Points, in no order, along strands that fork and pass close to each other.
Points whose rows are less than 92.8 apart are linked; no others are. Some points are linked to none.
k615: [ 54  24  -5  25  -4  48 -15  82 -33  51  16 -54  61  17  38   6  38  73
 -53   0  -6  52   1 -16  29   8   1 -44 -32]
k994: [-42 -72 -89 -54  16 -15 -62  28  28  13  57  21 -60 -54 -29 -46 -91 -55
   8  50  52 -10  19 -35  12  80  23  -2  -2]
k926: [ 13 -32  55  25  10 -30  16  -8   7  19 -41 -29  37 -11  33  42  26  32
 -37 -45 -50   6 -32   4 -14 -74 -16 -17   9]
k975: [-24  35   3  35 -22  33  67 -22 -12 -33  13 -18  41  39  10  25  37  47
 -15 -24 -28 -28  -8  34   9 -33  -8  13   5]
k77: [ 17  35  45  26  15 -11  16 -25   7 -10 -45   6  10  13   5  37  33  -8
  12 -15 -11  -3  -3   8 -18 -47 -36  16   3]
k25: [ 22  11  -8  -9  10 -43 -65 -10  22   1 -32  28 -50  13  -8 -40 -64 -55
  25 -14  57  56  33 -47 -18  35   6  16 -41]
k767: [ -72 -104  -69  -88    7  -23  -18   21   36   27   97   -2  -32  -73
  -49  -43  -83  -46    7   78  -21  -54  -15   18   16   56   47  -37
   29]
k97: [ -77 -101  -56  -68   -1  -23  -21    0   21   27   64   10  -39  -69
  -42  -35  -58  -60   22   52  -17  -71  -12   14    5   54   39  -21
   39]
k285: [102  40  40  31  10 -11 -53  18  -4  25 -25  -7   1  14  30  30 -15 -30
 -21  -7  38  94  -7 -77  -9  -2  -4   2 -49]
k625: [-38  24 -10  31 -26  33  76 -19 -27 -39  33 -21  54  42  15  10  48  60
 -23 -27 -35 -34 -11  49  25 -27  -2   1  25]
k204: [-29  75 -19   1   8 -31  -4 -18  23 -50 -31  37 -47  40 -44 -43 -14 -55
  53   7  38  -3  28 -15  -7  36 -45  38 -16]
k713: [ 31  72  -4   9   8  11 -21   4   5 -13 -37   3  -2  33  -5  11  17  -4
  21  12  41  34   3 -38   1   1 -40  11 -26]
k536: [ 16  62  33  29   7  16  36 -27 -19 -24 -47  12  11  31 -10  42  46  -9
  17 -22 -13 -12  15  16 -33 -43 -51  44   7]
k606: [-36  77 -17   8   3 -10   8 -31  11 -49 -35  27 -28  41 -37 -26   8 -31
  46 -13  19 -22  37 -11 -18  24 -55  42  -6]
k450: [ 26  14  -6  -3   7 -37 -55  -8  14  -6 -36  18 -39   7   6 -15 -28 -40
  28 -11  47  52   9 -44  -4  12  -4  11 -27]
k47: [-18  56  16  22  -4   2  42 -73 -29 -39 -43  22   0  33 -32  11  41 -29
  50 -44 -28 -62  22  30 -41 -40 -24  54  41]
k280: [ 42  79  18  20  -1  44  22  27 -19  -9 -15 -18  43  54  -5  14  32  54
 -16  21  23  34   8 -11  18   8 -17   4 -35]
k645: [ 53 -45  -7  -3  18  21 -21  65 -24  68  30 -52  30 -53  55  18  15  78
 -70   5 -13  43 -22 -28  13   2  16 -56  -8]
k295: [-53 -94 -79 -83   7  -6 -24  39  33  11 103  -1 -34 -59 -45 -50 -79 -38
   8  85 -12 -38   2   4  30  65  35 -33  10]
k825: [-37 -41 -99 -46  11  10 -48  54  12   9  58  26 -48 -31 -41 -64 -66 -46
  23  70  41 -11  27 -32  39  76  11 -19 -14]
k231: [ 75 -11  34  -5  20 -35 -64 -11  13  24 -37   8 -31 -25  17  15 -44 -32
 -11 -31  42  70   8 -57 -27   4  22  -2 -44]
k445: [-11  79 -53  20 -39  78  92 -12 -46 -70  14  36  14  64 -25 -21  52  19
  17  -5  -3 -36  19  23  38  11 -27  50   5]
k93: [-36 -76 -63 -50  18 -18 -69   8  37  28  53  13 -58 -65 -13 -21 -94 -49
   3  33  48  -5  13 -34  -8  74  33  -9   0]
k613: [ 10  23 -44  30   2  69  -7 100 -44  20  63 -43  50  32  -8 -21  34  68
 -28  46  10  36  37   8  53  31  10 -21 -22]
k410: [ 83  34  27  26  20 -24 -64  -2   1  17 -40   7  -9   5  16  22 -25 -38
  -3 -27  46  84   9 -62 -11  -7   0   6 -48]
k309: [ 30 -57  39 -17   9 -37 -20  -9  21  31  -9  -7 -31 -34  38  17 -29  -2
 -31 -16   1  36 -27  -3 -12 -10  14  -8  -6]
k810: [-44  40   5  21 -10   2  40 -91 -22 -50 -22  22 -10  27 -39   4  35 -26
  54 -42 -35 -83  15  43 -40 -34  -7  51  60]
k158: [-43  45 -24  30 -32  43 102 -18 -55 -56  42  -7  45  40   6  -2  69  64
 -14 -32 -60 -46 -23  57  42 -22  -9   8  35]
k174: [ 10 -46 -29 -26   7   0 -48  25  11  37  29  11 -46 -39  10 -16 -54 -22
  -3  20  51  26   4 -32  -1  53  20  -8 -17]
k389: [-29  65 -29  24 -40  64 106 -29 -49 -67  20  22  12  57 -19 -17  58  28
  15 -14 -28 -54  -5  38  36 -11 -19  42  23]
k363: [ 89  45  39  28   4   4 -33  35  -7  36 -26 -23  13  23  41  28  -2   6
 -33  10  29  92 -21 -62   5   5  -6  -2 -53]
k261: [ 26   5  46  22   7 -23 -12  -6  13   6 -41   4   2   1  18  26   7 -14
   3  -9  -6  28 -23  -7  -8 -34 -19   1 -11]
k401: [ -1  63  21  23   1  13  51 -62 -41 -33 -41  17  10  33 -19  28  49 -18
  27 -44 -24 -36  24  21 -42 -36 -35  54  26]
k836: [ 45   6  39  18   2   1  -7  26  -1  25 -27 -38  36  13  38  16  21  49
 -45 -11 -11  49 -30 -14   9 -25  -9 -25 -18]
k662: [-32  55 -15   0  -3  -7  11 -34  16 -41 -18  25  -5  41 -29 -13  23 -21
  48 -10   7 -35  26  -5 -19  15 -35  35   0]
k953: [  3  84 -54  12 -35  79  72   6 -45 -70  21  30  17  66 -28 -17  45  33
  20  14  17 -13  36  19  40  25 -28  35 -12]
k235: [ 56  36  57  36  21 -16 -22 -10  -3   8 -56  -3  13   5  18  48  18 -10
 -17 -15   6  53 -26 -27  -7 -53 -31   0 -18]
k181: [-46  58 -17  27 -38  51 112 -37 -59 -56  27  18  24  48 -16 -16  56  37
   2 -17 -53 -62 -24  53  35 -18 -12  32  47]
k886: [-12 -65 -36 -41  17 -23 -63   3  30  30  26  18 -65 -40   7 -16 -70 -45
   1   2  45  21  11 -24 -23  55  23   0  -7]
k740: [ 73 -30  45 -18  21 -29 -62 -13  20  34 -13  -3 -36 -31  30  24 -52 -22
 -28 -23  33  67   2 -35 -31  10  30  -5 -29]
k982: [-38  18 -49 -25 -26  37   1  32   0 -19  26  11  10  30  -8 -30   5   0
  39  46  20 -25  38  36  15  39  -3  -2  -9]
k616: [ 33 -68  -5  -9   9  26  -8  53 -18  62  32 -44  45 -54  53  26  30  83
 -72   2 -32  18 -23   0   9 -20  25 -57   2]
k338: [ 24 -20  48  23   7 -17   1   3   9  18 -40 -38  44  -2  36  42  26  44
 -43 -29 -30  31 -30 -10  -6 -62 -18 -19   2]
k592: [-47 -82  69 -15   2 -61  11 -43  20  11 -22 -15   1 -41   4   4   5   3
  -3 -44 -63 -43 -39  40 -29 -43  44 -25  45]
k588: [-54 -10  20  -1 -27 -18  28 -47  20 -22  -6   9   7   5 -13  -4  18  -7
  35  -9 -34 -75   2  49 -17 -21  26  13  43]
k622: [ 32 -41  52  -4  14 -35 -17 -14  22  13 -33   2 -18 -23  23  28 -14 -11
 -17 -27  -6  44 -28  -8 -15 -30   2 -10 -12]
k265: [-10  68 -42 -17 -26  62  40  13 -21 -58  19  22  21  51 -21 -18  30  25
  26  17  21 -20  37  14  21  37 -17  22 -15]
k346: [ 79  43  66  49  17 -16 -33   3 -16  19 -56  -4  12   1  17  52  18 -15
 -32 -16  19  76 -28 -44  -2 -44 -26   0 -28]
k505: [ 49  31  21  21 -12  20 -16  51 -12  38 -12 -42  41  20  27   2  20  48
 -44  14  10  47 -12 -17  20   3  -2 -27 -38]
k499: [-12 -62 -47 -45  28  15 -32  56  14  28  72  -2 -21 -65  -9 -26 -66  -7
 -25  66  28   9  -3 -21  32  59  30 -30  -3]
k408: [-28 -79 -65 -60  18   7 -21  56  22  17  86  -2 -20 -59 -29 -36 -61 -10
 -16  81   2  -9   1  -6  44  58  33 -33   6]
k11: [-32 -12  34  -7 -12 -33   8 -47  28 -16 -23  21  -3  -8 -11   2  13 -30
  43 -16 -26 -49  -7  21 -20 -24  12   4  34]
k731: [ 13 -53 -27 -25  22  10 -28  44   4  45  46   2 -35 -54  11 -15 -50   3
 -33  47  43  35  -5 -28  13  52  28 -21 -11]
k998: [ -1  47  18  34  -6  34  64 -13 -11 -29 -10 -10  37  47  -7  31  41  47
 -10 -15  -5 -14   2  22   1 -27 -21  25   1]
k788: [-30   4 -62 -23  -7  45 -21  56  -8   8  29   2   5  10 -19 -38 -11   0
  28  67  30 -14  37  17  33  48  -9 -12 -16]
k95: [-89 -98 -50 -52 -22  -9   0   2   4  23  52   7 -24 -48 -48 -44 -42 -46
  32  43 -35 -88  -4  42  -2  31  55 -25  47]
k228: [ 40 -67  29 -17  21 -28 -49  -5  26  52   7  -5 -47 -54  31  19 -58  -3
 -35  -1  25  52 -12 -12 -39  18  28 -11 -11]
k934: [-39 -59  53  -7 -11 -45  14 -44  26   0 -21   9  -5 -24   4  -9   6 -14
  23 -21 -46 -43 -28  37 -21 -32  38 -14  49]
k67: [ 20  63  24  35   1  33  61 -13 -30 -32 -35   3  33  44  -7  45  47  28
  -7 -19 -10  -8   9  10 -16 -42 -37  41  -4]
k715: [-34 -74  81  12   8 -65  28 -64   8   8 -27 -21  18 -39   3  28  24   5
  -6 -68 -74 -45 -34  42 -30 -80  31 -30  50]
k124: [-21 -43  77  30  14 -54  28 -46   8  10 -43 -20  29 -20  12  33  28   7
 -13 -64 -68 -34 -28  38 -34 -92  15 -18  38]
k813: [-29  19  10  -5  -4 -20   3 -36  28 -30 -21  19  -7  12  -7  -4  16 -24
  45  -9  -5 -35   7   4 -13  -9 -13  14  20]
k104: [-54   8  15  18 -17  -7  38 -84  -5 -42 -16  23  -4  15 -29   1  26 -12
  48 -21 -43 -88   4  56 -24 -36  16  27  67]
k925: [-26  57 -17  -2  -5 -42 -31 -13  36 -39 -25  34 -54  33 -34 -41 -36 -65
  49   1  51  11  28 -16  -5  31 -33  30 -23]
k832: [ 54 -71  30   5   3  35   9  50 -27  62  16 -59  63 -50  69  51  51  97
 -83  -9 -46  25 -33  25   8 -50  32 -63  10]
k343: [-12  26 -25  -7  -1 -49 -51  -8  38 -23 -30  39 -64  22 -20 -51 -72 -68
  45  -5  60  21  32 -25  -8  39 -10  30 -37]
k776: [ 21  44  -3   9   8 -21 -42  -4  12 -13 -32  16 -26  26   5  -8  -4 -20
  31   0  45  42   7 -41   1   8 -24  11 -30]
k244: [ 62  -9  -5  18   7  20 -22  79 -25  70  20 -53  46 -28  57   6  21  67
 -69   8  -8  51 -17 -32  24   8   9 -45 -24]
k78: [ -6 -35  76  40  13 -43  27 -34   0  12 -40 -31  46 -18  28  52  44  20
 -29 -69 -70 -27 -31  24 -26 -98  -2 -19  29]
k559: [-33 -49 -15 -26 -20   4   2  29  12  26  12   5  -7 -17   6 -28  -9  -3
   5  30  -9 -26   2  26   8  15  12 -22   1]
k608: [-26  37 -42 -16 -26  47  18  20  -7 -33  25   7  24  41 -17 -17  12  13
  27  28  20 -30  37  35  16  40  -8   8  -4]

A fork is a point with three links. Follow the links from the first point to the second and name the forks in between, in order.
k228, k67 => k261, k536
k606, k810 => k11
k662, k67 => k11, k536
k104, k228 => k536, k261

Follow the links from the first point to the second, and from the first to the third. Name the last point that the two ways share.
k228, k975, k104 => k536
k925, k592, k810 => k11
k346, k67, k231 => k261

A fork is a point with three links, a tip a point with one. Leave the first point through the second and follow the links. Name the first fork or tip that comes.
k740, k228 => k261
k104, k810 => k536
k926, k338 => k832
k295, k767 => k95

Name the points in between on the shortest way along the links from the first point to the second, in order.
k767, k499 => k295, k408
k825, k767 => k994, k93, k886, k174, k731, k499, k408, k295
k104, k998 => k810, k47, k401, k536, k67
k505, k645 => k615, k244
